Each row is a point on a tangle of strands that fork, close into loops and nearly touch. The rows are in no order.
In the rows, 128 means zero.
Points whose rows are less than 92.1 apart are linked; no others are. Some points are linked to none.
luso: [121 163 125 169 146 129 123 130 123 191 141  63 156 108 139 123 145 108
 165 108]
tupof: [159 112 121 123 111 133 144  94 119 116 159 137  91 136 136 134 157 137
 151 111]
Gekor: [152 168 143 135 135 108 136  66 118 169 131  96 170 129 120 138 113 100
 158 166]
sebu: [134 213 183 148 169 148  79 119 154 138 100 111 159 126 121 110 101 127
 147 152]
Bubu: [123 120  73 120 155  78 153 140 122 117 122 132 166  52 115 147 120 191
 108 181]
Guse: [124 117 134  79  72 115 116 158 180 138  90 168 167 139 106 128 107 187
  70 124]
nem: [134 160 136 156 189 132 103 149 142 112 128  98 116  87 156 116 140 151
 183 131]
vavi: [101  94 143 165 121 167 136 137 141 160 166 118 136  99 125 106 105 167
 107 117]
movan: [136 196 154 143 139 148 131 103 157 172 141 115 129 171 121 159 142  58
 135 127]
Kogef: [151  70 133 131 103 103 119 131 104 105 144 187 133 121 136 117 162 130
 134  90]
mapud: [ 94 109 120 144 113 180 147  99 106 156 152  63  67 156 136 121  97 111
 121 127]
sumip: [163 122 129 151 126 128 158  98 132 151 178 137 104 155 154 165 177  48
 156 116]
suk: [ 96 160  99 155 156 132 122 136 104 149 129  56  94 152 141 131 134  62
 135 124]
ged: [156  40 141 142 121 102 120 113  82  73 155 173 102 146 140 129 155 101
 134 108]
Pidel: [ 88 135 140 159 115 169 111 147 120 176 138 104 118 143 132  96 130 104
 110  79]
lem: [124 194 180 145 141 151  87 116 146 137 114 132 132 155 117 117 108 103
 123 137]
Dav: [201 121 173 140 122 126 113 123 162  99 145 191 176 121 104 135 135 182
 121 125]
veper: [173 132 175 161 149 124  91 145 167  77 139 202 162  92 117 133 146 174
 131 124]
vad: [ 87  89  65 101  90 135 176 134 101 142 122  90  98 113 127 121 115 164
 117 115]
libi: [137  97 149 183 137  97 110 105  81 131 131 128 160  99 145 119 143  79
 173 121]
desog: [139 105 116 159 168 150 120 128 117 111 158  60  67  93 166 111 119 153
 192 138]
zano: [161 107  87  83  95 105 193  69 103 128 135 114 131 126 114 160 137 166
 151 137]
doru: [126 180 106  84 141 129 160 136 159 109 112 125  78 176 127 170 136  63
 130 152]
Pami: [108  91 108 176 125 121 128 122  78 170 153  99 120 131 153 114 156  62
 143  95]
Tez: [ 97 107 111  98 106 145 176 118 135 146 138 102  82 180 128 156  99  71
 100 138]
Vosut: [151 151 104 123 124 107 161 111 145 155 130 121 177  79 115 143 127 168
 139 154]
siv: [123 153 129 123 195 104 133 104 105  98 109  88 115 135 144 128 104  70
 153 194]
kod: [131 181 127 125 206 113 123 102 116 133 112  58 110 132 156 141 121  79
 177 178]
bisef: [102  52 139  86  84  98 106 136 120 121 110 151 134 172 114 109 108 143
  77 117]
magig: [102 143 126  87  91 167 134 118 148 126 109 122  91 161 116 134 106 168
 102 113]
popo: [129 197  98 137 160 157 148 135 182 160 135  91 125  89 131 176 159 180
 163 122]
patik: [128 119 183 163 117 195  87 126 145 118 163 154  74 158 144 103 132 126
 123  84]
tupit: [109 112 105 169 154 113 104 169  93  97 126 115  97  96 159  95 154 117
 163 103]
kone: [174 161 164 123 185 105  98 131 128  53  89 157 163 101 119 113 128 162
 153 168]
nafi: [135  68 170 126 115 155 160 107 144 145 179 155 126 185 136 144 120  46
 111 122]
Leri: [154 147 106 116 111  90 132 120 113 141 132 174 127 141 135 152 195  85
 151 100]
nevi: [133 197 138  84 130 165 146  77 147 124 106 104 109 159 111 154 105 153
 134 161]
pusep: [111 123 131 154 103 197 126 133 130 173 162 102  82 153 140 119 155 119
 123  69]
vopi: [120 123 184 187 141 174  74 141 131 110 146 148 104 129 147  98 134 114
 143  87]
Konud: [161 121 173  99  83 177 128 105 174 133 146 175 118 159 115 144 143 178
 113  93]
Kib: [112 110 153 145 166 145 121 144 135 100 133 107 144  98 103 104  61 198
  98 174]
gud: [113 161  77 102 172 161 159 145 145 102 104  84  81  89 141 136 127 193
 143 150]
lus: [148 150  90 138 151  83 129 166 131 103 127 174 136  71 143 136 197 142
 172 107]
Kun: [ 96 127 143 114 100 143 135 109 118 156 111  88 155 143 102  98  54 147
  87 154]
ner: [132 125 111 189 129  98 124 151 121 186 130 118 206  64 140 118 150 105
 144 113]
tuk: [137  81 177 167 105 158 117  93 106 172 154 117 185 128 123  89  90 117
 110 129]
muv: [163 116 173 118 136 132 130  83 124  97 149 138 115 175 106 144 109 132
 123 151]
roz: [ 99 153 153 132 155 167  98 154 148  83 124 129  51 177 140 122 104  71
 112 140]
nir: [136 140 107 137 144  87 150  84  94 160 130  72 161 106 132 122 117 110
 167 162]
losev: [ 93  96 131 129 124 166 133 113 101 115 143  76  65 154 129 104  80 132
 110 141]
Zuli: [114 137  89 125 164 175 128 160 137  85 124  77  47 100 146 108 124 181
 146 141]
Purif: [162 187 167 122 149 167 139  88 179 132 139  99 134 113 115 145 113 188
 167 157]
duba: [ 64 130 110 131 134 121 118 166 104 130 108 108  96 165 134 118 106  54
  94 124]
geri: [133 162 146 106  79 131  99 140 160 165 107 179 160 150 118 127 139 125
  97  96]
Nezoz: [141 171 148  99 174 148 107 115 133  68 110 123  72 154 131 124 119 135
 138 165]
Zigep: [184 169 154  80 120 104 110 122 154  86  99 178 155 146  97 141 129 178
 120 146]
nugev: [130 173 114  71 151 112 133 139 144  75  99 156  77 172 130 157 139  89
 125 155]
tupub: [150 141 127 163 153 158 128 107 145 141 173  76  58 154 157 161 149  63
 171 129]
kimu: [155 116 122 166 135 161 119 106 127 129 177  99  51 140 162 136 160  92
 172 112]
piveg: [106  87 101 129 145  75 137 134  58 101 110 102 151  92 126  89  98 125
 138 158]
filad: [114 116 127  74 158  85 146 138 118  66  99 132 111 175 114 139  87  80
 102 182]
Potoz: [ 94 155 119 151 193 160 120 139 164 140 145  91 108  71 135 152 116 199
 129 161]
boga: [ 95  74 137  94  90  75  93 144 113 117  83 153 156 169 114 106  94 112
  73 138]
duki: [127 102 171 127 111 153 120 105 133 144 156 156 117 175 129 132 122  73
  99 116]
Rok: [ 86 155 141 125 115 178 141 120 145 164 116  79 139 125 102 110  60 168
 100 141]
tomin: [ 71 115 116 110 124  89 128 148 108 132  99 127 132 165 120 124  89  47
  87 148]
Mov: [111 170 131 119 174 107 142 127 128 111 110 109 121 151 128 136 101  49
 133 177]
lapi: [152 112  83  70 102  84 181 101 111 121 113 120 156 112 104 143 123 179
 132 153]
Poz: [111 119 135 195 134 119 114 145 115 175 128 101 200  73 133  95 108 109
 132 127]
Fozu: [121 113 161 171 168 112 108 102  89 127 125  76 166  96 132  91  75 117
 161 168]
Pif: [149 148 161  94 160 124 101 123 121  53 105 148 104 158 111 117 110 157
 124 152]
bel: [134  93 143  94 119 155 139 141 160  85 133 146 104 136  97 141 106 228
  97 122]
kot: [119  90 120  89 138 104 153 146 129  67 128 137  80 177 128 141  99  70
 113 156]
pufo: [140 101 124 153  94 106 112 166 147 157 126 180 216  82 132 126 114 149
  69 136]
Tur: [133 112  81 111 101 161 142 155 147  93 139 138  44 116 141 136 160 182
 139  90]
Mem: [138 114 132 110 115  92 169 105 127 154 141 147 166 159 120 156 118  38
 119 150]
bulop: [ 90 170  85 143 154 153 124 176 128 141 117  48  93 110 138 114 151 139
 141 108]
bub: [ 96 125 163 147 146 128 127 104 110 135 128 102 137 158 115 116  66  59
 102 169]
Farum: [144 135 176 123  96 179 102 127 169 123 151 179  98 157 126 126 147 155
 117  80]
nup: [134 180 131 129 109 119 105 171 167 146 106 183 169 110 118 128 147 144
 112 102]
nele: [133 124 135 111 104  95 148  86 116 172 123 126 180 158 116 142  96  62
  98 163]
mevi: [ 69 155 108 120 128 156 127 164 133 139 115  92  64 186 128 133 108  60
  92 120]
Foz: [140 110  92  80  90  63 139 129 105 119 108 167 139 130 128 135 158 135
 129 115]
zopeg: [173  72 160 100  93  92 107 106 127 116 129 198 160 171 120 149 153 114
 105 115]
Libur: [148 152 160 102  81 177 139  88 165 167 133 139 143 155 110 142 118 158
 110 110]
bib: [137 133 135 171 113  94  96 172 137 129 101 180 220  73 133 117 117 128
  94 139]
Geb: [153  92 138 155 155 142 144  92 112 112 176  63  90 104 149 118 112 166
 189 146]
fab: [162 203 170 101 126 163 130  75 166 131 119 116 137 154  99 146 106 163
 135 156]
sotu: [ 79 159 143 163 161 157 103 176 152 132 120 109 126  96 124  92  96 155
 113 129]
tuz: [108  87 131 161 105 141  99 155  98 148 140 164 119 140 153 107 170  81
 119  63]
ses: [148 178  98 113 145 110 157 141 147 116 130 136  85 164 135 176 174  49
 147 127]
vepam: [158  70 138 157 162 107 139  85  89  80 168 111  92 137 150 140 128  82
 164 162]
fitu: [121 113 115 121  77 110 120 137 110 195 120 159 186 141 133 115 149  85
  98  91]
situ: [165 107 172 151 158 130  87 131 113  35 133 172  99 128 135 114 142 151
 158 118]
pidof: [117 117 102  48  67 126 142 111 161 129  99 157  95 187 125 167 149 151
 109 105]
tik: [ 91 140 159 150  95 187 106 145 143 199 136 122 142 152 122 100 119 114
  87  79]
vumad: [160 100 148 133 118 117 149  91 113 136 150 107 175 114 110 112  97 162
 130 153]
zira: [139  77 136 193 132 128 120 141 117 129 164 156 141  75 158 113 172 120
 167  83]
Neti: [105 119 160 152 163 143 110 121 113 110 127  81 141 106 115  79  63 156
 129 162]
mato: [192  75 154 147 118 112 126 132 146 114 160 194 187 101 109 140 134 190
 105 127]
zem: [110 143  92 120  97 163 175 115 146 190 129  95 142 111 117 148 133 160
 126 100]
Ratu: [149 155 128 115 148 152 131 135 154  84 135 139  83 114 132 129 147 185
 152 128]
Dinuf: [141 111 147 127 135 148 170 139 164  94 159 123  75 178 139 139 111  37
 141 135]
Dogut: [130  99 173 197 127 145 104 113 120 167 148 109 191  89 137  90 100 115
 136 126]
laba: [178  79 169 126 105 107 114  92 112 125 139 173 176 158 116 134 124 114
 110 128]
nipe: [155 123 163 172 145 148 132 103 162 160 176 110 164  80 129 133 117 167
 158 143]
Nibin: [108 105 102  60  82 156 142 107 149 103 103 126  53 188 124 161 113 158
 104 116]
Sudug: [138  80 131 115 130 122 156 155 147  68 148 146  69 176 135 138 114  49
 130 134]
sufo: [126 141 124 145 100 216 130 134 159 150 151 109  56 150 143 131 155 151
 132  71]
Fide: [192  95 173 147 112 117 131  58 111 148 162 148 189 145 118 141 129  94
 129 143]
kena: [117 114  59  98  82 152 159 125 117 148 125 110  58 157 141 163 161 116
 126  92]
viv: [115  95  99 160 157  84 141 138  95 125 130 104 163  63 136 101 114 145
 152 147]
vopub: [ 93 125 151 111 126 149 151 112 133 131 135 103 101 180 114 134  66  72
  95 157]
Sel: [110 189 127 114 109 176 137 149 189 159 110 134 142 115 104 144 116 182
 102 118]
pes: [123 129 169 139 113 195 133  92 142 141 155  98  97 146 119 117  95 162
 125 123]
Gib: [119  87 168 117  93 156 115 105 124 145 145 141 128 168 119 115 106 124
  92 114]
dif: [141 117 103  89  85 167 153 125 164 108 133 152  71 136 132 157 157 195
 131  86]
kuv: [139 182 145 142 148 119 146  76 137 183 139  91 156 151 125 154 118  58
 149 163]
rit: [170 166 117  86 155  94 158  74 113 109 112 107 139 127 116 143 126 148
 164 184]
ruzi: [127 141  87  83  96 166 171 120 172 116 117 138  98 122 120 170 136 204
 128 103]
pev: [166 159 185 133 196 120  85 103 119  70  95 122 152 121 120 107 104 140
 153 178]
Rufor: [107 147  75 161 147 118 151 145 145 198 147  89 162  61 127 161 151 156
 132 130]
sas: [147  64 123 143  98 120 150 107  99 165 167 145 171 105 137 110 147 124
 134 109]
sek: [140  73 141 189 145 134 121 122 113 123 174 115 120  86 156 105 145 136
 178 104]
nidot: [166 181 110 112 123 149 156  80 146 139 141 111  85 151 137 178 171 123
 174 127]
Dun: [134 142 101 160 111 113 125 150 156 186 140 161 198  70 131 149 137 153
  83 139]
bakiv: [135  83 128 101  91  57 104 134 100 114  84 159 190 145 117 114  99 117
  90 147]
Gaf: [148 101 112 119  83 159 157  99 115 186 169 142 122 145 144 143 185 116
 139  82]
lel: [117 118 134 135  91 161 146  92 110 224 151 101 165 149 126 122 134  87
 109 113]
rif: [101 160  96  89 118 170 147 144 189 120 108 144 108 111 112 166 119 210
 104 121]
Zuvak: [130  85 116 147 101 149 149 141 136 194 172 163 175  90 139 125 168 136
 119  91]
pofo: [117 171 131  74 112 158 144  96 155 120 108 122  90 182 112 166 106 128
 111 143]
Mefo: [ 87 158 139 136 154 157  97 180 138  96 110 127  90 119 133  87 111 156
 120 118]
zonud: [155 117 172 144 146 125  81 157 135  45 120 197 127 111 124 111 146 159
 140 106]
guras: [156 106 118 141 199  96 130 136 127  73 143 136 141  60 127 137 135 194
 150 171]
Gara: [166 159  96 118 120  85 133 134 118 109 121 177 125 114 141 144 205 115
 172 100]
Vepov: [134 118 182 175 151 122 116 106 122 117 137 146 147 143 130 143 121  34
 143 146]
Luv: [120  93 165 156 133 114 123 100 105 125 135 132 153 148 123 126  92  51
 116 152]
Vona: [132 183 124  97 133 101 123 128 121 118  91 137 146 126 114 121 122 135
 133 152]
fen: [ 86 161 153 159 131 140  99 141 128 169 116 122 142 165 123 126 119  41
  94 111]
kidum: [153  61 134 155 141 116 137 108  98  69 172 142  74 146 149 141 142  63
 152 136]
tubun: [165  95 141 167 130 119 132  94 112 125 172 164 113 138 158 152 185  51
 168 108]
lup: [120 102 149 100 111 128 132 115 108 122 110  98 150 154  88 106  48 178
  86 165]
pil: [161 154 121 106 140 136 150 122 169  99 139 155 122  94 115 161 145 208
 142 139]
Vanup: [110 117 110 138  86  85 108 162 103 161  93 157 196 110 130 104 128  96
 101 107]
gidup: [124 152 176 188 152 157  65 165 144  97 125 164 110 115 144 105 158 115
 160  84]
fuge: [ 99 163 103 106 122 101 119 157 130 133 105 155 104 170 129 149 156  63
 105 109]
rafu: [118 104 123 106 142 106 109 181 137  62 117 179 117 104 119 116 123 190
 106 122]
vomop: [ 76 163 140 188 156 148  78 199 139 134 109 120 144  98 126  94 129 121
 116  91]
tosi: [112 103 110 103 139 126 148 136 104  85 120 106 108 114 116 105  97 181
 125 151]
boboz: [117  96 112 126 135  85 103 184 137  81 117 201 149  81 123 125 135 175
  93 122]
des: [ 87 111  94 115 138  77 121 175  82  93  85 133 147  92 126  84 102 138
 118 140]
revib: [105 146  34  95 115 111 170 158 102 135 101  96  98 107 137 137 163 148
 143 107]
Ter: [139  77 131  85  81 119 135 142 167 135 116 154 170 139  99 136 102 206
  67 132]
gapa: [ 72 117 148 156 128 141 118 151 124 155 130 129 118 171 131 121 109  23
  92 109]
tig: [122  84 128 127 137  75 120 117  65  90 109 129 151 130 120 108 101 105
 127 153]
nidor: [ 87 129 134 190 184 135  97 166 142 140 140 109 144  62 137 115 108 151
 130 137]
zul: [135 179  89 143 124 141 131 130 134 166 145  74 105 137 139 156 196 102
 158  81]
Tezu: [148  72 142  79  81 126 130 103 137 135 142 178 118 178 129 146 158 133
 108 101]
detu: [126 152  94 165 129 121 116 155 112 152 142 102 123 119 145 128 199  95
 151  73]
vadum: [ 96  58 128  74  76 114 111 141 138 110 106 151  90 184 122 119 127 159
  85 106]
sogo: [137  93 111 150 101 166 162 130 142 190 185 138 136 100 142 135 183 147
 137  78]
veni: [141 155 180 156 182 145 102  80 131 119 147  84 110 149 142 132  97  95
 170 167]
Falid: [158 185 118 140 128 144 135 110 146 162 150 105 113 130 141 156 188 128
 180  96]
vap: [125 134 122 146 113 193 121 153 154 112 150 124  50 124 140 116 146 167
 137  88]
Kekon: [134  26 134 102  93 140 145 113  99 108 157 130  95 166 123 119 118 172
 105 106]
Koseb: [146  45 102  96 105 117 165  98  85  93 149 108  76 156 127 139 118 161
 126 131]
gizef: [114 144  70 131 134  97 135 189 127 119 123 152 114  88 138 130 189 148
 140  91]
kif: [179 177 107  93 153  94 157  85 124 122 123 114 136 106 132 151 160 151
 191 158]
ver: [181 184 132  82 126 115 140 109 157  99 114 162 143 124 108 150 150 185
 149 144]
Baru: [124 143 189 111 114 139  80 138 149 103  98 158 142 165 100 101  75 150
  80 139]
koma: [123  80  87  83  97  64 130 139 100  97 114 175  97 154 143 139 164 107
 125 112]
tev: [ 91 147 111 120 162  86 100 165  76  89  65 127 142 106 136  85 113 103
 125 144]
Per: [112 156 101 170 198 127 106 151 160 160 152 100 122  55 150 168 149 176
 149 145]
Vikim: [119  88 100 124 129  64 120 171  92  85 101 168 159  80 127 103 128 146
 124 125]
Vose: [ 92 118 144 117 127 152 109 132 109  98 123 110  73 161 125 100  86 131
 104 133]
Pezi: [ 81  69 133 155 112 109  96 183  99 115 110 161 154 100 131  83 103 128
  99  99]
foru: [118  73 130 167 110 137 135 108  85 174 164 116 152 117 147  99 137  95
 138 100]
Zed: [110 180 176 169 149 158  95 120 143 163 131 112 127 165 126 125 122  58
 123 120]
teli: [124  53 129 172 130 152 139 129 107 112 178 107  92  98 146  95 120 160
 144 111]
Pufe: [146  75 139 102 102 120 148 126 129 121 123 129 158 144  92 126  78 202
  86 143]
Tum: [104 170 131 125 128 175 145 128 165 153 118 101 132 109 109 128  96 184
 117 138]
Kelet: [141  71 149 162 158 112 131  80  72  94 158  91 115 136 131 116 100 111
 154 161]
Paf: [102 152 142 120 132 154  88 157 128  89 114 143  60 161 137 104 122 122
 114 113]
vunas: [ 92 136 138 139 176 163 116 145 159 109 132 111 118  84 114 127  82 208
  95 177]
Vorot: [127  74 143 109 103 159 141 126 133 107 151 135 100 139 116 121 114 192
 105 104]
Lin: [110 193 111 149 181 127  97 199 163 114 108 143 128  81 133 127 169 152
 140 112]
zolan: [125 141 134 150 107 117  95 183 155 137 117 201 165  98 129 122 165 132
 112  79]
gavib: [157 154 155 148 114 138 117 113 145 156 145 157 156 120 126 123 156 127
 147 103]
vomi: [156 113 135 185 132 123 116 140 138 151 158 173 161  77 148 128 198 121
 168  76]
Nifes: [141 139 135 100 113  67  94 130 106  95  77 176 179 143 117 124 113 101
 107 157]
venot: [128 117 141 194 147 115 110 107  94 162 148 101 141 127 154 133 161  45
 168 109]
nebav: [132 120 124  81 113 117 128 153 150  84 111 167 116 131 112 129 126 189
 113 121]
bilas: [116 112 147  83  57 129  97 150 174 166 100 177 162 160 124 116 135 146
  76  97]
pef: [101  80 105  83  87 105 114 151 121 101 118 156  66 173 144 127 147 122
 103 100]
vur: [139 146 162 151 150 122 108 111 127  99 132 153 113 149 136 138 137  70
 145 136]
zatu: [ 86 160  88 128 164 131 154 139 118 157 107  45 137  90 128 115 102 158
 144 154]
damim: [128 200 130 124 124 140 116 161 186 147 108 162 161 102 112 141 127 169
 104 131]
menad: [141  92 124 108  86 140 138 105 119 188 163 165 143 164 146 149 183  80
 122  90]
geru: [105 145  69 152 121 114 130 193 123 147 136 114 123  99 136 131 202 127
 127  61]
fof: [152 116 116 188 127  98 125 143 135 172 150 160 202  56 141 135 173 119
 148 107]
Reg: [134 222  84  98 141 158 155 125 160 144  98  86 116 121 122 164 163 162
 158 117]
defab: [116 204  75  95 157 138 151 146 139 129  85  82 111 104 129 139 148 163
 148 133]
Pid: [115 140 100 122  92 129 157 101 106 223 136  99 159 153 124 145 152  74
 111 108]
Kiv: [149 159 117  81 154  81 154  85 103 110 101 111 149 143 110 150 107 100
 134 200]
paga: [ 70 135 101 114  99 112 121 162  98 166  92 110 142 136 116  98 105 111
  89 111]
Tozib: [152 137 173 156 169 136  85 116 119  64 131 146  94 135 144 123 142 110
 168 136]
vevep: [140  89 142 146 151  63 121 104  64  85 105 143 167 118 119 131 113  71
 140 171]
detob: [132 136 141 111  72 166 141  94 142 205 135 124 167 147 118 130 123 124
 103 111]
zeru: [123 128 106  88 159 115 152 145 122  84 100 112 133 100 106 116  89 204
 111 172]
bida: [129  86 104  67  69 126 158  97 129 161 129 145 125 166 131 155 153 135
 113 105]
veve: [105  63 150 163 119 177 142 122 120 141 176  98 111 113 131  89  96 163
 119 113]
biku: [166 145 147 129 206 116 117 136 147  63 125 140 135  79 127 126 135 194
 152 169]
zolo: [153 123 137 158 140  70 120  95  79 121 110 128 192 100 132 128 132  79
 167 159]
par: [ 98 130 104 184 173 125 120 154 142 176 157  89 143  57 140 142 133 158
 139 131]
vemag: [111 140  45  95  95 139 158 153 112 131 105 102  64 139 138 149 163 142
 133  93]
pim: [147  84 143 109 114 112 183 106 138 134 162 154 136 174 130 157 130  41
 121 133]
fek: [131 148 132 132 110  91 111 131 108 134  90 122 206 109 116  95  77 120
 106 166]
panom: [126 144 167 174 139 124  86 148 132 117 113 153 167  96 125  99 117 124
 137 121]
lam: [112 205 134  98 157 155 130 102 136 136  90  80 109 144 119 126  98 138
 134 171]
lanap: [111 150 119 131 121 155 157  84 118 172 139  71 106 154 126 142 117 109
 136 134]
Gen: [108 115 117 124  92 130 163  92 104 186 125  75 166 122 111 109  74 138
 106 149]
bup: [ 99 134 142  69 103 101  83 156 154  91  82 180  98 184 120 125 132 135
  91 119]
pebav: [159 105 146 138 164 133 135  78 101  94 157  76 101 133 132 121 106 153
 167 170]
Vaze: [137 120 128 158 145 167 111 120 120 107 156  89  48 130 154 113 135 127
 167 129]
Peror: [ 85 136 107 137 153 169 108 186 128  90 115 100  54 111 140  87 114 166
 126 122]
levo: [ 79 109 151 159 139 127  75 173  95  87  91 145 133 109 128  73  98 113
 113 115]
lomu: [107 153 105 112  91 144 133 159 141 158 120 139 109 141 127 135 167 139
 116  70]
bire: [159 167  83  97 139 109 159  96 114 117 126 112  87 132 138 163 175 118
 174 149]
Rabap: [147 155 114 147 145 106 163 129 141 138 152 130 122 157 140 167 170  19
 159 122]
tovun: [145  76 138 131 108 156 122 125 136 105 173 167  53 176 150 146 155  72
 120 100]
Rofo: [126 146 130  53 124  97 108 136 143  77  88 173  95 181 118 149 132 128
 104 145]
Nam: [144 110 111 144 161  91 140 131 114 103 141 127 148  70 134 121 136 161
 163 147]
domif: [139 186 182 139 191 151  86 115 145 107 110  93 136 118 132  98  94 148
 161 167]
ruv: [ 77 123  71 128 134 143 167 153 123 145 126  77 105  91 129 122 110 171
 123 131]
lizom: [177 143 168  89 143 108  96 135 138  51  99 187 134 158  99 130 125 182
 122 139]
bapu: [125 162  58  80 129  89 164 130  97 124  97 113 107 123 135 144 163 125
 151 138]
Dok: [155 127 139 124  95  88 128  93  99 155 109 120 211 137 115 115  80 108
  97 169]
voref: [144 166 141 156 109  96 104 151 130 136  89 148 227  94 129 109  96 127
 105 157]
dokot: [101  83 133 162  97 107 103 168 100 145 107 159 193  96 133  86 116 106
  97 101]
nalu: [107 175 141 183 171 142  72 196 146 113 112 131 126  98 141 109 163 122
 149  83]
Rirul: [187  84 152 146 129  98 145  61  87 125 158 119 174 134 109 132 112 129
 146 158]
Loso: [167  74 141 146  96 114 117 142 143 145 150 195 213  92 130 126 134 155
  88 124]
lizon: [145 128 131  83 160  79 132 109  95  77  96 126 141 163 103 136  85 111
 109 190]
nunur: [138 157 109 140 107 135 150 127 172 192 143 142 181  83 118 157 139 167
 103 135]
luve: [160 155 162 144 165 144 128 103 168 126 154 103 147  88 126 134 110 184
 167 155]
Dov: [143  73  96 111 122 112 170 112  86  93 145 101 108 114 126 120 123 182
 145 138]
fosef: [120 166 117 100 148 123 185 142 154 117 119 101 103 174 127 147 105  36
 137 155]
Nete: [114 167 130 120 140  78  84 157  98  94  55 167 166 115 126 108 127  88
 122 144]
Keto: [143 131 108  99 155  94 141 147 135  92 105 139 168  88  99 133  97 204
 100 183]
sigog: [146 104 138 134  85 138 105 129 120 186 141 187 186 139 144 122 179  82
 117  80]
tebag: [100 187 111 114 157 137 140 107 109 154  98  50 123 130 123 115  97 126
 141 167]
Pebib: [144 188 127 111 152 162 117 127 145  97 120 116  64 142 141 131 152 149
 161 132]
bote: [112  91  94  88  81 125 162 123 115 149 125 128 121 134 124 129 131 156
 114 105]
Rubu: [130 142  84 147 126 108 174 119 132 200 142  85 178  72 126 145 143 147
 154 135]
daso: [154 129 105  90 100  57 135 116 113 131 112 187 155 144 128 156 166  75
 128 128]
Raru: [139 109 125 125 101 138 175  78 116 174 148  84 159 115 114 126 100 156
 133 145]
Pifa: [103  62 154 108  74 165 122 137 137 169 139 143 152 143 121  97 101 154
  75  99]
Runab: [132 124  74  52  91  64 158 132 118 120  88 148 144 125 110 140 138 166
 122 136]
Dipu: [118 128 104 122 126 114 162  87  91 153 135  85 118 142 128 132 116  97
 139 151]
zasid: [104  95 140 140  97 165 125 152 160 175 148 153 156 107 121 114 110 163
  79 106]
zuk: [ 86 153 100 109 106 167 149 132 137 153 118  90  64 185 127 156 119  84
  99 112]
pov: [120 143 140 165 123 102  93 139 101 149  98 157 169 132 136 129 158  42
 125 103]
vimat: [108 208  93 113 172 127 124 183 159 123  89 123 127  92 124 131 157 166
 129 130]
siker: [120 139  87 122 132 133 128 144 110 108 125 110  49 153 145 139 149  89
 134 128]
pinam: [143  96 140 124  96 109 109 158 139 114 133 206 156 111 132 115 160 141
 117  81]
kaz: [151 173 119 139 171 135 122 105 127 136 139  69  83 137 155 151 152  96
 191 145]

A fork is a point with three links, a tip a point with one. Leave the first point through the second and follow the links. Name the first fork or tip that comes.
nebav / bel | Bubu
vavi / veve | tuk
dokot / Vanup | piveg
Sel / rif | tik
par / Per | Fozu
Kelet / pebav | doru
